Each scene shows the same named points in several views. A view is turned or mirrored, and shifted as a whole, has a little noise and may leave points out.
(in the rows, 100 means zero)

Scene 1
View 1
(72): [127  94  87 104 102 124  62  97  91 146 122 120]
(137): [122 115  90 108  77 145  77  82 104 154 103 123]
(106): [133  88 116 114 110 107  73  97 114 125 109 107]
(218): [129 103 100 127  98 129  56 103 104 150  96 103]
(151): [132  88 135 117  99 116  89  87 130 113  98 101]
(228): [130  93  84 110  98 134  56  96  88 150 117 115]
(10): [128  98 123  95 117  62  97 105 121 122 130 134]
(197): [124  81  64  90  83 166  55  76  72 153 131 126]
(227): [127 101  87 103  94 131  67  90  97 146 118 122]
(183): [121 116  86  94 104  92  80 104  98 153 133 140]
(216): [121 100  97  84  91 111  98  77 107 134 135 141]
(4): [138  69 128 112 111 112  74  88 117 108 112  99]
(159): [125  93 103  93  87 131  87  76 109 127 118 125]
View 2
(183): [ 54  71 107  75  76  77 122 112  84 144 119  83]
(227): [ 63  86 108  76  85 116 106 117  78 159  94  87]
(10): [ 68  83 100  82  89  61 112 105 119 103 111  60]
(151): [ 84  98  80  81 103 120  83 101 103 120  76  59]
(159): [ 64  80 103  80  91 131 101 110 102 145 100  79]
(197): [ 52  80 141  76  83 143 115 125  83 192  92 108]
(228): [ 65  90 105  75  81 126 101 118  58 177  81  96]
(4): [ 84 105 106  84 106 113  91 111 117 120  66  66]
(218): [ 77 102  92  72  88 105  91 113  61 160  69  84]
(72): [ 62  88 116  75  84 105 108 120  81 161  91  88]
(106): [ 78  99  98  78  94  98  94 114  95 131  75  71]
View 3
(228): [120 114  84 105 121  79 102  84  97 103  72  94]
(183): [114 130  81 109  81  95 100 121 101 124  96  91]
(10): [ 84 100  61 120  33  98  88 112  89 131 125 110]
(72): [117 114  81 102 108  78 105  96  91 111  77  95]
(227): [125 131  85 108 114  89 126  94  83 111  89  97]
(106): [ 98  91  71 115  83  82  90  75  88 106  96 107]
(216): [116 125  73 109  83  96 127 104  69 126 107 103]
(4): [ 97  75  60 108  81  75  96  65  69 111  98 115]
(151): [ 91  86  65 128  77  86 105  60  74  94 109 124]
(137): [117 131  91 121 113  98 128  80  94  90  92 104]
(218): [108 106  88 118 112  83  91  73 107  86  76 103]
(197): [143 131  86  91 148  77 133  91  71 113  67  87]
View 4
(218): [ 92 101 109 103  94  95 111  90  75 130 116 130]
(4): [112 129 138 116  76  81 116  85  80 141  64 124]
(197): [ 89 149  84 123  68 136 118 109  92 109 118 174]
(151): [118 107 131 120  92  88 129  88  78 148  65 109]
(228): [ 94 126 101 109  84 105 113  96  88 115 117 147]
(137): [101 108  93 127  97 130 128 108  85 125 113 134]
(10): [137 110 130 131  95  58 129  92 123  93  65 121]
(183): [117 112 100 130  98  87 127 103 124  83 102 139]
(72): [101 126 104 118  83 101 114  99  95 108 109 149]
(227): [101 122 100 124  89 111 120 100  96 112 106 144]
(216): [126 139 112 144  78 104 136 100 119  99  68 145]
(159): [113 128 109 134  83 114 132 102  95 123  81 134]
View 5
(159): [115 106 104  86  84  83  92 107 123 120  75 110]
(227): [ 97 120  97  87 100  92  92 101 135 109  63  97]
(216): [125  96 105  80 106  63  91 103 127 129  78  98]
(183): [114 115 102  92 136  77  88  95 137 121  69  76]
(197): [ 74  92  66  54  73  78  73  83 142 101  49  98]
(218): [ 92 143 105 108 102 122  97 111 128 104  61 105]
(228): [ 90 125  89  96  98 105  81  96 139  99  64  99]
(72): [ 98 123  92  96 105  94  83  93 137 105  68  97]
(10): [156 114 125 118 136  67  89 105 126 133 101  91]
(106): [123 131 115 119  99 103  90 107 124 111  85 111]
(137): [ 88 121 102  75  89 101 110 111 126 117  50  99]
(151): [132 127 124 117  80 101 104 125 111 123  89 124]
View 6
(218): [106  82  75 128  67  91  89  74 100 100  64  69]
(183): [110  69  69 109 104 113  82 103 117  56  97  87]
(227): [104  81  67 113  73 119  83  93 106  83  76  75]
(72): [107  78  72 107  70 115  77  94 116  80  74  80]
(106): [ 94  80 103 117  87 103  88  80  96  97  75  93]
(137): [ 96  87  47 120  71 120  93  93  86  91  79  59]
(216): [ 90  80  75  99  99 142  87 109  92  70  96  92]
(228): [108  80  68 117  59 111  78  88 113  87  66  73]
(151): [ 85  84  92 121  93 115  97  83  71 103  82  88]
(4): [ 86  86 122 112  81 116  87  78  84 110  72 106]
(197): [110  91  44  96  39 145  69 105 124  81  62  69]
(159): [ 87  87  77 106  78 139  87  98  86  90  83  87]
(10): [ 93  66 114 107 129 111  86  94  99  65 106 113]

In a view up to two points have been moved. Name them for each view, in the order of its rows, or write none.
view 1: none
view 2: (228)
view 3: (10), (227)
view 4: (216)
view 5: (197)
view 6: (151)
